Each row is a point on a landscape with many peaks, with its height.
From any point a climber takes the steepest step (rise divided by distance) to one of its 2 nearest points. It stops when none of these is higher. Distance is the straight distance between rows; heights are no part of it.
j85: [ -7  17 -30   8  23  12  11   6 -18 -17 -15   1  23  16  -2 -23  -2 -26
 -14  50 -14 -11 -22  -8  -4 -39 -31   7  -5]  height 571
j569: [ 10 -43 -25   7   1 -13  -4   8  19   1  -2 -13 -19 -17 -15 -10  18  17
  14 -19 -11 -14 -19 -13  -2   4   3 -24 -21]  height 464
j508: [ -7  -3   2  15 -15   7  -7  10 -26  24   0 -14  10  -3  12 -12  -5  34
  -2 -11  12  -4   2 -14  11 -14  -9 -22   4]  height 333
j419: [ -9  -5   7  12 -33 -22 -48  -9  -7   2 -15   6   2  20 -13  12   0  -5
  13 -13  -1 -21  -8   8   2  32  -2  15  16]  height 248
j744: [-14  38  30  11   6 -10 -23  12 -24   1  13  13   0  32   1   5 -11 -10
 -30  15   2  -2  19  30   5   0 -10  22  10]  height 372
j30: [-14  39  17  -2  15  20   9  19 -24   8   8  18   2  14 -11 -25 -21  -6
 -32  28  -2  -9   8  14   6  -5   0  -1  11]  height 68
j288: [ 20 -15  -1   4 -10  11 -12  -5  34  -5 -17   9   5  -6   6  24  16  -3
   7 -26 -15   3  -5  11  -2  13  26  -2  -3]  height 449
j246: [-14  12  31  22 -14 -11 -33   9 -21   3  -3  13   7  36 -10  16 -19  10
  -1  -5 -21 -23  -7  23  -1  10  -3   7   6]  height 232
j871: [ -9  -3 -15  -5  34  -1  37 -11 -13 -11  -2  -8   0 -16 -19 -21  -2  -9
  -6  26  -8 -18 -25   8  -4  -8 -15 -13 -24]  height 32
j365: [ 12  21 -15  29  -4  12  -8  25 -29  -5   3  13   2  29 -28  -8 -30  -3
  -8  22 -20   2 -25  18 -12 -21  -5   8  -5]  height 447
j468: [-17  10  26  17 -26   1 -60  11  -3  18  -3 -10  12  23  24  26   8  11
  -4  -6 -18   0   7 -15  17  -8   9   6  16]  height 348
j521: [-15  -1   6   9 -40 -19 -54  -5   5  23 -18   1   4  12  -3   7   8 -11
  13 -11   8  -7  20 -27  17  22   3  12  25]  height 245
j699: [  0   6  34 -20   9  -9  -7  -1  17 -21   6  11  13 -19  14  31   6   1
   5  -5 -17 -12  10  -1   5  11   4  12  16]  height 171
j418: [ -5  12   8  -6 -30 -11 -34 -13  31  19  -5  16  15  17  -1  -5  10 -17
  25 -13   9  14  -4 -53  24  19  17   3  17]  height 231
j81: [ 25  -9 -24  16  12   5   4  11   2 -26  13 -13 -25   0 -24 -18  11  -7
 -24  27   4 -12 -15  19   0  -3   7  13 -15]  height 521
j866: [ -9  16  27 -12 -16 -30 -38  -4  23  -6   0  16  19   2   8  22  13 -14
  18  -7 -14  -1  -4 -19  15  25   7  13  31]  height 126
j623: [ -9 -21  -3  13 -31  13 -28  -4  -3  25 -16 -12   3  -2   2   5   7  19
   9 -17  -2 -17   6 -22   3   3   7  -8   3]  height 269
j865: [ 12   7 -13 -37  17   1  25 -11  36  -4  19  28 -23  10  14   3 -22   1
  41 -19  12  26  14 -40  15  -6  23  10   7]  height 586
j24: [ -3  14  10  -3  15  24  35   3 -12   3   0  -2 -13  -4 -14 -16  -7  -6
 -27  14   5 -10   7  22 -11  -5   0  -4  -3]  height 394
j315: [-16  12  34  18  -7  13  -1  21  -9   8  -6  26  11  14 -14  15 -23  10
  -7 -17 -31 -24  -2  28 -14  -5  -2 -11   4]  height 207
j426: [ -2  12  17 -42  22  -6  18   0   8 -22  24   6 -16 -18  18  10   5   8
   4  -4   2  -8  24 -20   6  11  15  14   9]  height 91
j99: [ -7 -26 -23  -8   2 -25  28 -18   6  12  -1 -15  -8 -31  -4   3   4   8
  14 -19  -1   4 -14  -6 -35   0 -13 -20 -24]  height 353
j380: [ 17 -24 -16   7 -31  -4  -9 -11   9  10 -19  -3  13  -3   6   9   6   1
  15 -14  19  14   7  -3  -5  -2 -15   3  17]  height 446
j95: [ -6  13   3   8  10  11   8  -7 -25  -5   4   1   6   9 -13 -15 -14 -16
 -20  31   5 -11   4  33   2   8 -18  18  -2]  height 584
j357: [  9   6  14   6   6  40  25  15  10   6  -4 -16 -27 -14   6   7   3   3
 -29  -9   7   2  16  10 -19 -11  21  -3  -8]  height 293
j667: [-22   4 -14  23   7   4  19   6 -20  12 -22   7  32   9  -9  -9 -16 -17
  -5  32 -12   0  -6  13 -17 -42 -42  -2  -2]  height 362
j390: [ 15  -5  -7  28  -4  20  11   9 -15   2  -5  -8   2  -8  -1  -1  -6   7
 -14  -1   5   1  -6  18 -16 -21 -11  -1  -7]  height 569
j968: [ -8  18 -19   4  15   5   3  -4 -28 -11   5 -17   7  17 -13 -26   0 -25
 -22  53  12  -4 -18  10   7   1 -25  27  -8]  height 555
j43: [-23   3 -12 -32  27  16  53 -16 -13   9   7 -23 -11   0 -10 -22  -4  -8
 -10  51  14  -8   0   2  -3  -2 -12   7 -11]  height 497
j732: [-18  28  -1  -9  20  29  19  15 -20  10  -9  19   5  10 -25 -32 -29 -19
 -27  38 -11  -6   0  18   4  -8  -6  -3   8]  height 64
j500: [ 22  -6  -3  -5  -2  13   8  -3   9  -7  -2  -3  -7 -15  16   8   9   5
  -1 -16  11   6  13   4   2   4  13  -4  -2]  height 503
j146: [ 12  -6 -28  -3  23   6  19  -2   0 -24  11 -20 -23   2 -19 -29  19 -12
 -21  46  11  -9 -15   6  -2   5  -5  14 -10]  height 482
j893: [ -5  -2  -7  11   8   4  33  -5   2   8  -2 -19 -11 -23  -3  11  -4  -7
 -21  -9   7  14  -9  22 -42 -18  -2 -15 -27]  height 493
j175: [-11  14  29   0 -13 -25 -42   3  -1  -6   1   9  10   8  15  22   6   5
   2 -10 -15 -11  -2  -3  11  22   4  11  20]  height 131
j37: [  7   4  13   3   0  21   4   3  -3  -3   1  -3   2  -9  18  13   2  13
  -7 -20   7  -1  10  12   2  -2  11  -5  -1]  height 471
j711: [-16  -9  15   6  -9  14   0   6 -12  24   0 -13   3 -10  17   0   3  33
   1 -26  -1  -2   7 -19  -1 -14   3 -33  -4]  height 355
j792: [ 22 -10 -17  19   5  12  11  12  -7  -7   4 -20 -14 -16   1  -9   6  15
  -8  -5   9   5  -8   4  -5 -17   1 -13 -12]  height 636
j287: [ 15  -6   1 -20  13  14  24   6  10 -12  10 -21 -46   0 -11 -20  12   7
 -20  15  13  -5  13   4   4  14  21   2  -7]  height 364
j266: [-23   3 -10  28  -1   5  22  13 -19  27 -23  12  24   1 -19  -8 -18 -11
 -13  14 -15  11  -4  19 -30 -39 -35 -18  -2]  height 367
j38: [  6 -21  -6 -20  17  -3  14   1  27   0   0  -4 -24 -19   7   8   5  11
  21 -33  -9  13  12 -14   3   5  26 -24 -23]  height 429
j292: [-10  11  23 -21 -14 -26  -7 -11  40   6   5  21  37  -1  14  15   4  -8
  29   2  -8  23   6 -42  20   8   9  13  35]  height 118
j455: [ 20  -3  -3 -20  -1   3  -1 -10  22  -9   3  10  -1 -12  14   6   5   0
  13 -24   9  12  11 -12  11  14  18  -3   7]  height 466
j70: [ -3   5   9   0   9  14  23   3 -16   6   5  -3  -6 -15   6  -2  -5  16
  -7 -13   5  -6   6   6  -4 -10   3 -19  -8]  height 439
j156: [-21  14  30  16   4  13  18  11 -10  12 -12  22  10   8 -10   8 -21  -4
 -16  -6 -24 -11  11  38 -18 -11 -11 -11  -1]  height 198
j571: [  5  -6 -11  22   8  14  37   3 -12   7  -2 -18  -2 -16  -2  -1  -1  -5
 -17   4   5   9  -6  13 -31 -26 -13  -8 -14]  height 529
j686: [ 13  -2   2 -21   9   1 -17   1  36  -4  10   3   6   4  21  -3   9   9
  27 -13  -4  29   4 -49  32  12  33 -18   5]  height 533
j434: [  4 -20 -25  18  -4 -13   6  -9 -16 -15  -3  -5  19   3   0  -3   8  -7
   2  16   6  -8 -11  14 -16   0 -34   9   2]  height 274
j656: [ 10 -32 -27  -8   8 -24  27  -8   3  -1   4  -6 -11 -22  -5  -8   9   8
  17  -8   5   1 -13  -6 -19   1 -14 -18 -14]  height 327
j343: [-20  -9   1  12 -10 -12  10 -10 -32  22  -7  -2  23   4   2  -8 -13  14
  -3   9   7  -6  15  18   1 -18 -36 -15   1]  height 395
j599: [  4   0  12  -3 -37 -10  -3 -25  41  22 -22  21  31  18   2  10   1 -15
  33 -11  11  20  12 -27  15  12   4   6  20]  height 485
j370: [ -9  -7  -3   5 -20  12 -60  -1   6  14  -3 -11 -12  13   1   4  15   5
   5 -14 -16 -17 -14 -36  16  21  30  -4   2]  height 303
j986: [  4 -18  -8  13 -32 -14 -31 -11  -3  -2 -18   1   5   9 -13   3   5   0
  17 -11   4 -14 -11   8  -2  23 -13  11  14]  height 256
j537: [-21  11 -18 -12  25  22  33   4 -16  10 -16  -8  18   2  -8 -23 -12 -26
 -18  47   3  -3  -3  -1   3 -34 -27   3  -2]  height 448
j215: [ -5  30  25 -16  11   9   2   2 -11  -8  17  -7 -24   8   2  -9   6   0
 -33  21  15 -10  11   8   3  19   9  20   9]  height 77
j972: [-12 -12   9   7 -39   3 -42  -8   4  31 -21 -10  10  11  12  12   9   7
   8 -11  -6 -10  23 -21  13   9  11   4  18]  height 254
j578: [  9  -4 -26  -2  -5 -17  -6  -8 -15 -21  14   0  11   2  -5 -10   8 -31
   1  14  37  11  -3  13  -4  24 -25  22  10]  height 655
j967: [-14  -4  22 -21 -15 -12 -13 -11  42  15   1  14  35  -5  11  19  11   3
  28  -1 -24  11  11 -50  12   9   8  10  32]  height 114
j63: [ 21 -16 -11 -12  -3   8  12  -9  50  12 -13   6  -1 -14  10  18   8  -4
  16 -27  -5  28   7 -10  -6   3  30 -13 -13]  height 388
j583: [ 22   3 -19  24  14  10  14  18 -19 -12  14 -23  -9  -7  -2 -24   4  14
 -13   8  14   4 -11  -5   5 -20  -4 -11  -9]  height 725
j422: [ 17   2 -27  -8  -5 -25 -13  -3  -9 -23  20  10   0   0 -15 -19  10 -39
   0   3  39  16 -20  -3   4  23 -21  15   7]  height 685
j941: [ -7  26  20  13  -2 -20 -32   2 -30  -8   8  10  -4  25   2   9  -2 -11
 -13   2   6   5   1  32   7  20  -6  26   3]  height 379
j820: [ 18 -19 -21 -13  17   0  36   3  11  -9  11 -15 -33 -21  -3  -6   6   0
   2  -2  13   8  11   6 -11   5  10  -7 -18]  height 481
j442: [ 12   1  16   3   9  31  10  10  22  -2  -3 -11 -17 -14  15  23  14   1
 -17 -22 -10   7  13  10  -9  -8  37  -7 -16]  height 321
j581: [  0   7 -16  17  31  21  40  23  -7  -1  -8  -9 -18 -10 -26 -28  -7  -9
 -21  19 -10   4 -14   2  -9 -26  -1 -22 -10]  height 47
j728: [-20 -15 -11  35  -1 -13  10  -3 -22  11 -21  -8  30  18   0  -6  -4  -6
  -1  26 -10  -5  -1  17 -23 -33 -50  -1  -1]  height 370
j671: [  4 -34 -15  12  -5  -2  -2   3  14   6  -9 -15 -10 -22 -15   0  11  17
   5 -21 -12  -9 -21   4 -15  -1   3 -24 -25]  height 421
j415: [ -8   4  -8   6   3  -9  -1 -10 -29  -7   7  -9  14  10  -1  -9  -8 -19
 -11  30  26  -1  12  32   3   8 -28  26   2]  height 609
j735: [ 18   7   5  32 -16  15 -14   7 -18  -9  -6  -1   0  11  -1   8 -15   0
 -13   9   7   0   9  36 -10  -6  -8  21   2]  height 396
j510: [ 14  -1  -5  13  -4   3  -5  -4  -8 -16   2   0  -4  -7 -15  -2  -1   2
  -6  -6  -3 -16 -10  27  -1  11  -1   3 -10]  height 525
j531: [ 11  15   5 -25   2   4  27 -16  47  -1  17  29   3  15  14   6 -11 -10
  38 -11   9  31   4 -46  19 -11  27  13  10]  height 548
j687: [-11 -16  12  -5 -22  -1   5 -15  13  29 -22  -5  11 -14  21  30   3  10
   8 -26  -4  13  19   1 -19  -3   7 -11  -4]  height 405
j317: [ 16   4 -28  28  24  -1  14  15 -25 -20   8 -18  -6   2   0 -31   7   3
 -11  29   0  -3 -18 -15   3 -28 -12 -11 -10]  height 639
j207: [-22  17  16   7  12  15  13   1 -15   1  -6  11  14  18 -16 -10 -27 -22
 -18  26  -8 -11  16  45  -3   5 -17  13  -3]  height 560
j836: [ 15  -6  10   8 -11   8 -10  -3  10 -16  -8  10  -1  -5  -1  19   6   1
  -3 -21 -14 -16  -8  24  -1  16  16   2  -2]  height 483
j109: [ -1   2  16  34 -29  -2 -44   5 -12   8 -13  -3   5  32   3  20 -15  16
   6  -4   2   4  14  25   4  -9  -3  17  10]  height 371
j991: [ -5   7 -10  22  -5 -25 -28  -6 -39 -11   5   3   6  20 -16  -7  -4 -10
   3  16   5  -6 -31  23   1  19 -22  19   1]  height 401
j626: [ 14 -17 -34   4  13 -12  21  -9  -8 -22  12 -10   7  -6   0 -17  18  -9
  -1  23  13  -5 -11   3  -9  -2 -20   3  -6]  height 286
j889: [  9  -4   1 -14 -20   0   1 -19  39  17  -7  22  21  10   9   4  -1  -4
  29 -17   7  25   5 -36  13   6  13  -5  13]  height 505
j614: [  7   6  14   8   9  25 -25  21  -2  -3   7 -15  -5   4  24   4   3  27
  -4 -23 -10  -1  -5 -16  15  -7  24 -23  -8]  height 411
j445: [-19   6 -10 -13  25  22  48  -5 -17  11  -3 -13   3  -4  -8 -21 -11 -15
 -18  40  10  -1   0   4  -5 -21 -18  -3  -8]  height 463
j458: [-16 -11  14   0 -25 -10  -5  -9 -13  22  -5   0  10  -2  17   8   0  24
   2 -11   9  -7  29   2   6  -8 -11 -10   8]  height 160
j282: [ 20   2 -16  10   4  -2  -9   4 -12 -24  14  -4 -12   0 -12 -10   7  -4
 -13   8   8  -7 -19  18   3  10   2  10  -6]  height 557
j435: [ 12   6   9  33 -24   2 -32   7 -18  -5  -7   1   4  28  -7  17 -17   4
  -1   1   4   6   3  34  -6  -6  -5  26   4]  height 383
j399: [  2  -4   0  -1  -2   5  26  -9   4  12  -8 -14  -8 -28  11  19  -3   1
 -13 -23   8  14   9  16 -32 -12   4 -15 -15]  height 459
j501: [-10   6 -27   8  41   8  37  22   0 -13 -19  -1  -9  -7 -26 -26  -2 -24
 -11  28 -22  -6 -24 -11  -6 -39 -11 -27 -15]  height 41
j225: [  0  21   7  26  -4 -10 -26   4 -35  -9   5  10  -1  31 -15   4 -18  -6
 -10   9  -3  -5 -22  35  -2  13  -8  23  -7]  height 389
j281: [-24 -10  26 -14 -25 -15 -16 -11   5  19  -9   2  13  -7  18  22   6  20
  10 -17  -8  -8  32 -14   9  -3  -2  -6  18]  height 166
j698: [ -2   6 -21  25   0 -21 -21  -4 -39  -8   3  -5  11  18  -8 -15   0  -3
  -6  26   1  -5 -38   7  -2   2 -30  14  -5]  height 410
j606: [ -1 -22 -16  21 -22 -15 -15  -9 -16  -8 -12  -6  14  10 -11  -2   4   1
  11   7   3 -13 -11  14 -12   9 -33  10   8]  height 266
j165: [ 28   6   1 -19  14  12  -3  11  28 -19  10  -7 -24  -7  17   2  16   0
  -1  -5  10  18  22 -20  24  12  37   4   4]  height 452
j907: [-21   8  27   2 -15  -1 -63   6   4  18   1 -11   7  15  18  24  15   6
   0  -4 -30 -10  -4 -33  17   6  12   7  17]  height 336
j935: [-13  -1  15 -36   4  -8 -14  -5  33   9  10   7  21  -6  17   7   5  16
  34  -7 -19  14   5 -58  18   4  19   3  19]  height 108
j706: [-10 -11   4 -37 -19 -20  12 -27  19  13   0  35  13  -2   5  12 -12   2
  37 -23  10   7  15 -22   2  10 -12   4  12]  height 143
j240: [ 20  -3   6 -22  14  15  19   8  24 -13  10 -12 -39 -13   4   3  13   5
  -8  -6  11   5  25  -4   4  10  32   1  -4]  height 407
j198: [  3   8  13 -42  22  -4  17  -3  22 -13  19  10  -5 -21  23  21  -1  13
  23 -13  -7   5  22 -27   6   1  22  10  16]  height 96
j958: [ -2 -23 -11  28  -7   1   9   5   9   4  -8 -12  -8 -17 -21   3   8   7
 -11 -14 -19  -9 -30  15 -29 -14  -6 -22 -29]  height 386
j204: [  1 -21 -22   6  23 -19  40  -6   7 -10   2 -14 -14 -29 -12  -7   9  -7
  -7   5  -6  -1 -15  15 -30  -9  -6 -17 -35]  height 15
j349: [-14 -17  -5  31 -21 -17  -5  -4 -27  18 -13 -14  20  17  -2  -8  -8  10
   0  16   7  -2  14  20  -5 -25 -46   1   6]  height 382
j753: [-28  -8   8  19  -2  -2  21  -1 -20  29 -15   1  20  -2 -10  -4 -15   1
  -8   4  -8  -2   3  27 -19 -22 -34 -18  -8]  height 380
j985: [  6 -21 -14   6  24 -13  27  -1   2 -11   4  -2 -13 -25 -24 -11   8  -1
  -4   0 -13 -18 -22  26 -10   0   2 -16 -31]  height 22
j450: [ -4   0  33 -11  -4   3 -19   2  24  -6  -3  -1  18 -16  20  30   9  11
   8 -15 -33 -11  -2 -10   4   1  14  -1  10]  height 161
j316: [ -5  -9  -3  -2  26  -5  31 -10 -13  -7   0   3  -4 -21 -21 -19  -2   4
  -2   2 -12 -23 -25  17  -6   3  -4 -19 -21]  height 27
j502: [ 17  -8  -6  21 -21   3 -12  -3 -10  -5 -11  -7   8   4  10  13  -2  -7
  -4   3  23  13  20  30  -6  -4 -15  22  12]  height 412
j438: [-20   9  29  -3   9   7  29  -4  -9  13  -4  15   7  -9   4   8 -12  -1
 -15  -1  -4 -12  21  34 -14  -8 -11  -7  -4]  height 191
j969: [-13  11  29   7   9  22  -5  20 -11  11   5  -5   4  -5  17   4  -2  31
  -7 -23 -11  -6   2 -11   5 -18  10 -28  -1]  height 378
j880: [  5  14 -28  22  21   4  14   7 -29 -15  -2 -10  10   9  -2 -30  -3  -6
 -15  36  -1  -6 -25 -14  -1 -33 -24  -5  -5]  height 598
j561: [ 15 -21 -12  25 -26  -2  -7  -4 -11   9 -15 -13  16  -1  10  13  -2   5
  -2  -3  20  16  11  14 -12 -12 -25   5  10]  height 427
j284: [ 16 -12 -20  13  -4 -19 -30   9  -8  -9  11  -9 -15   1  -9 -17   9  14
   4  -8  -2  -9 -33  -9   9  12   6 -11  -9]  height 484
j2: [  1  16   0  30  -7  14  -4  23 -29   4  -1  11  12  18 -15 -12 -28   7
  -9  10 -14  -2 -15  18  -8 -21 -14  -7  -1]  height 428
j768: [-10  11  28 -16   6   1  19  -6  -7  -9   5  13   4 -10  12  17  -2  -1
 -11  -1   2 -14  26  21  -3   6  -2   7   7]  height 185
j58: [ -1  31  22 -10   5  -1 -11  -1 -15 -17  15   8 -13   4   5   2   4 -12
 -24   8  10 -13   5  17   7  26   6  24  12]  height 80
j454: [  4  24  20 -38  17 -14  -4   7   3 -22  26   5 -16 -12  16   9  11  -1
  -8   0   8   1  15 -20  11  21  12  21  18]  height 86
j550: [ -7 -17   1 -23 -20 -18   4 -18  -7  14   0  11  10 -10  17   9  -5  19
  17 -15  16   1  20   1   0   9 -10  -4   9]  height 154
j702: [ 11   8  -5 -46   7 -12  17 -13  26 -14  19  36 -12   5   1  -6 -17  -6
  33 -21  25  15   4 -31  18   7   9   9   5]  height 631
j765: [ -3 -17 -10 -35 -11 -14  15 -22   2   7   7  22   6  -8   9   6 -10   5
  31 -17  23   7  13  -7  -2  11  -8   1  10]  height 148
j745: [ -9  25 -17  -4  28  26  24  19 -20   3 -12   9  -1   0 -30 -38 -23 -18
 -24  31 -16  -5 -16   5   3 -18  -4 -17   8]  height 60
j911: [ 18  13 -15 -22  -3 -26 -13  -2   8 -17  20  21 -12   0 -16 -19   6 -32
  11 -16  43  22 -16 -12  14  25  -7   9   4]  height 727
j136: [-15 -15   5   0 -15 -10  20 -18   0  24 -14  -8   1 -24   9  20  -5   4
   0 -23   5   8   6  13 -32  -6  -8 -12 -15]  height 432
j36: [  3 -26 -15 -18  -9 -16  17 -18  22  14  -8  -4  -9 -29   5  13  -3   8
  19 -29   6  16  -3  -5 -26   2   6 -19 -21]  height 390
j989: [-10   2 -15   1  -2 -20 -15  -7 -24 -12   8 -10  15  16   0  -7   1 -30
  -1  25  38  16  17  28   1  20 -29  32   9]  height 628
j61: [ 23 -21 -10   1  -9   9   0  -9  38   8 -19   0   0 -16   7  22  12  -4
   7 -29  -7  19   0  10 -11   3  25  -7 -14]  height 418
j64: [  5 -21 -16 -28  22  -6  44   1  24  -2   9 -13 -53 -22  -7   5   1  -3
   2  -6   8  11  16   7 -19   6  21  -7 -26]  height 422
j135: [-14   8   6  -2 -30 -12 -49  -7  16  21 -11   7  10  15   2   6  14 -10
  18 -10  -3   3   4 -43  19  24  14   8  24]  height 238
j177: [ -3  22  22 -19 -13 -30 -29  -1  25  -1   3  21  26   2  13  13  13 -13
  19  -5  -4  25  -1 -37  20  19   8  13  30]  height 122
j754: [ 15  -9 -26  12   7 -24 -10   5 -24 -12  15 -13  -6  -2 -10 -25  12  13
   0   8   4  -6 -31 -13   6   6  -8 -11  -6]  height 451
j788: [ 14  -4  -7 -39  24  -5  23   5  39 -12  16  17 -30  -2   8   0  -8   0
  31 -20   4  22  25 -30  17   3  33   3  -4]  height 534
j336: [  4   6   6 -28  -7  -1  15 -18  38   9   4  28  15   6  15  10  -8   2
  37 -19   4  26   9 -45  15  -4  16   5  13]  height 526
j849: [  6 -12  -1   5  -4  21 -37   7  10   1  -3 -20  -2   7  21   1  16  22
  10 -21 -10  11  -1 -24  21   1  26 -26  -3]  height 450
j479: [-14   5  38  13 -14  11 -29   9  11   2  -7  -1  15   8  13  31   0  15
   0 -15 -31 -18  -3   1   3  -6   9   1  10]  height 147
j345: [ 20   9   2 -20  11   1  -8   0  35 -15  11   8   3  -3  17   6  11  -4
  14 -15   1  21  10 -29  22   9  35  -1   8]  height 494
j124: [ -5   1  26 -18  -2  -6   5  -8   9  -8  -2  13  14 -13  23  27   1   6
   2 -12  -4  -7  28   8   0   5   3   6  15]  height 179
j842: [ 10 -12  -2 -10   9  12 -27   3  29  -6   1 -11   3   2  20  -2  17  14
  19 -21 -15  18   2 -36  22   9  32 -26  -2]  height 491
j979: [ 14  18  -3 -34   2 -23  -7  -6  18 -18  20  27 -15   2  -5 -15   1 -20
  22 -20  34  21  -8 -27  23  18   8   6   2]  height 681
j658: [ 14 -26 -20  -1  -7 -19 -26   8  11  -6   3   0 -14  -4 -20 -16  14  15
  18 -17  -2 -17 -20 -15  16  20   8 -19  -9]  height 531
j185: [ -6   6  20  23 -33  -3 -47   7  -8  14 -11  -4   9  25  18  21   1  14
   3 -10  -5   4  14  11  13  -1   3  10  15]  height 361
j590: [ 24  14 -19  33  -2  15  -4  16 -23 -20  12   3  -2  22 -25 -10 -16  -5
 -12  27 -12  -3 -33  19  -8 -20  -5  15 -15]  height 467
j549: [  8 -16 -11 -24 -10  -6  20 -21  39  24 -12  14   0 -15   9  22  -6  -2
  29 -31   2  30   5 -15 -19  -2  16 -13  -8]  height 359
j446: [ -3  38  25  -2  12  23   4  19 -16  -3  12   8 -18  17  -6 -16 -12   0
 -38  15  -2 -13   4   6   1   3   9   6   9]  height 72
j338: [ -8   5   8  24 -11   3  -4   5 -32  13  -1   4  17   7  -3 -12 -15  14
 -10   7   4  -7   3  21   2 -14 -22  -9   2]  height 409
j592: [ -6   0  14 -39  11  -9   4  -1  22  -6  12   8   8 -13  25  13   4  20
  30 -20 -14  11  14 -42  12   2  18   0  16]  height 102
j938: [ 23 -17 -16   0   7   5  11   5  11  -9   3 -14 -19 -21   1   2   9   7
   2 -14  11   7   6   5  -1  -3  13 -10 -14]  height 554
j948: [ -5  37  33 -25  11 -16 -13   5  -4 -14  24   7  -9  -8  18  14  13  -9
 -20   7  10  -1  15  -5   7  20   3  30  19]  height 83
j528: [ -7   7 -23  -5  44  11  35   2  -4 -15 -14  -4   1  -6 -23 -28  -2 -25
 -11  36 -21 -16 -30   0   2 -31 -19 -13 -20]  height 37
j111: [ -3   0   9 -17  10  17  29 -10   1  -6   8  -3 -19  -7  -6  -4   1  -4
 -24  11   7 -17  14  23 -11  14   7   9  -6]  height 374
j453: [  2  -6  -1 -27  16  13  35  -9   5  -8  11 -15 -32  -2 -11 -18   9   0
 -15  28  16 -10   6  17  -6  18   6  13  -7]  height 354
j133: [ 29   4 -25  29  13  11   4  19 -12 -25  13  -7 -15  13 -27 -18   3 -12
 -23  34  -9 -11 -28  16  -9 -22   2  16 -16]  height 490
j927: [-17  -7  27 -29  -9 -18   0 -13  20   9  -3  17  20 -17  23  30   7  11
  22 -16 -13  -4  27 -15   0   4  -3   5  20]  height 172
j748: [ 23 -30 -37  -1  14 -15  27  -1   4 -19  11  -7  -7 -14  -8 -12  19  -5
   6   7  11  -4  -9  -2 -13  -2 -12  -4 -12]  height 302
j913: [ -9   0  15   6 -19   2 -57   1   7   4   0  -4   0  22   8  21  11   6
   5 -13 -32 -17 -15 -22  10  16  24   4  11]  height 320
j194: [ 13 -18  -8 -29  19  -7  12   2  39  -9   4  11 -20 -13   3  -1   2  12
  30 -30  -6  13  14 -25  15  12  27 -14 -13]  height 476
j72: [  4 -22   0  -6  22   9  -2  10  34  -3  -7 -10 -18 -18  14  15  15   7
  12 -31 -20  18   8  -8   6   0  38 -30 -26]  height 385
j803: [ -5  23 -19  10  16  19   4   5 -25  -3  -6  -6  13  19 -12 -24 -14 -28
 -23  54   0   1 -15  10  -3 -21 -31  20  -2]  height 551
j526: [  4 -17  -1   2 -38 -10 -13 -20  19  23 -27  10  19   8   4  12   0  -4
  28 -14  16  14  22 -11   6   5  -8   4  22]  height 465
j602: [ -1 -17 -12  11 -27  10 -50   0  -4  14  -4 -16  -8   7  -2  -1   9  15
   6 -20  -6 -19 -16 -28  12  14  11  -4   0]  height 287
j7: [-18  18 -13 -19  14   5  14 -12 -23   0  11 -20   0  11  -6 -25   2 -19
 -20  54  25  -3  -3   9  12  18 -17  26  -2]  height 530
j78: [  4  19 -10  15  22  25  22  18 -22  -1  -6   2  -2  -3 -21 -31 -17  -5
 -17  18  -7  -3 -18   9   0 -20  -2 -16  -3]  height 54
j791: [-22   2  22  18 -23 -29 -48  -3 -13   5  -9   8  -3  30 -12  15  -6   4
   8 -10  -8 -22   0  14   5  20  -1  19  14]  height 241
j934: [-19   2 -12 -34  11  13  33 -19 -13   4  15 -24 -10   9  -5 -21  -1 -10
 -11  51  23  -3   7   8   3  18 -11  22  -1]  height 540
j999: [ -6   2  21  24 -19  13 -19  11 -15   4  -2   6   5  20 -13  10 -20  16
  -2 -14 -24 -22 -21  18  -6  -1   2  -3  -3]  height 220
j992: [ -8  19  33   8  -8  -5 -25   9  -6  -5   7   9   8   5  16  20  -2  13
 -10 -11 -15 -17   4   9   6   3   0   3  11]  height 137
j827: [  1   9 -17  26  -6 -19 -26   7 -40   1  11  -7   2   8  -9 -21   3  13
  -8   9   1  -8 -36  -7   9   4 -16  -1  -3]  height 424
j875: [ -9  14  12   9  14  27  35  13 -16  12  -1   0  -6 -11  -4  -8 -12   1
 -24  -4   4   0   9  12 -15 -16   4 -14  -3]  height 413
j625: [ 10 -11   6   7  19  23   7  17  26  -6  -3 -19 -25 -19   7  15  10   4
  -9 -27 -10  14   5   9  -3  -6  36 -22 -31]  height 349

Where does a climber stop that starts at each point below?
j508 => j686
j58 => j36
j687 => j583
j316 => j36
j992 => j36
j458 => j36
j207 => j911
j111 => j938
j744 => j658

Call two points neighbours if one is among the 2 nearest of the other. Go from one point of each pair to the other, from neighbour to neighbour, staying as high as possible. Name the lowest point that can't be avoided.
j658, j968 => j58
j282, j36 => j549
j686, j968 => j455
j934, j938 => j7
j911, j934 => j357
j968, j583 => j803
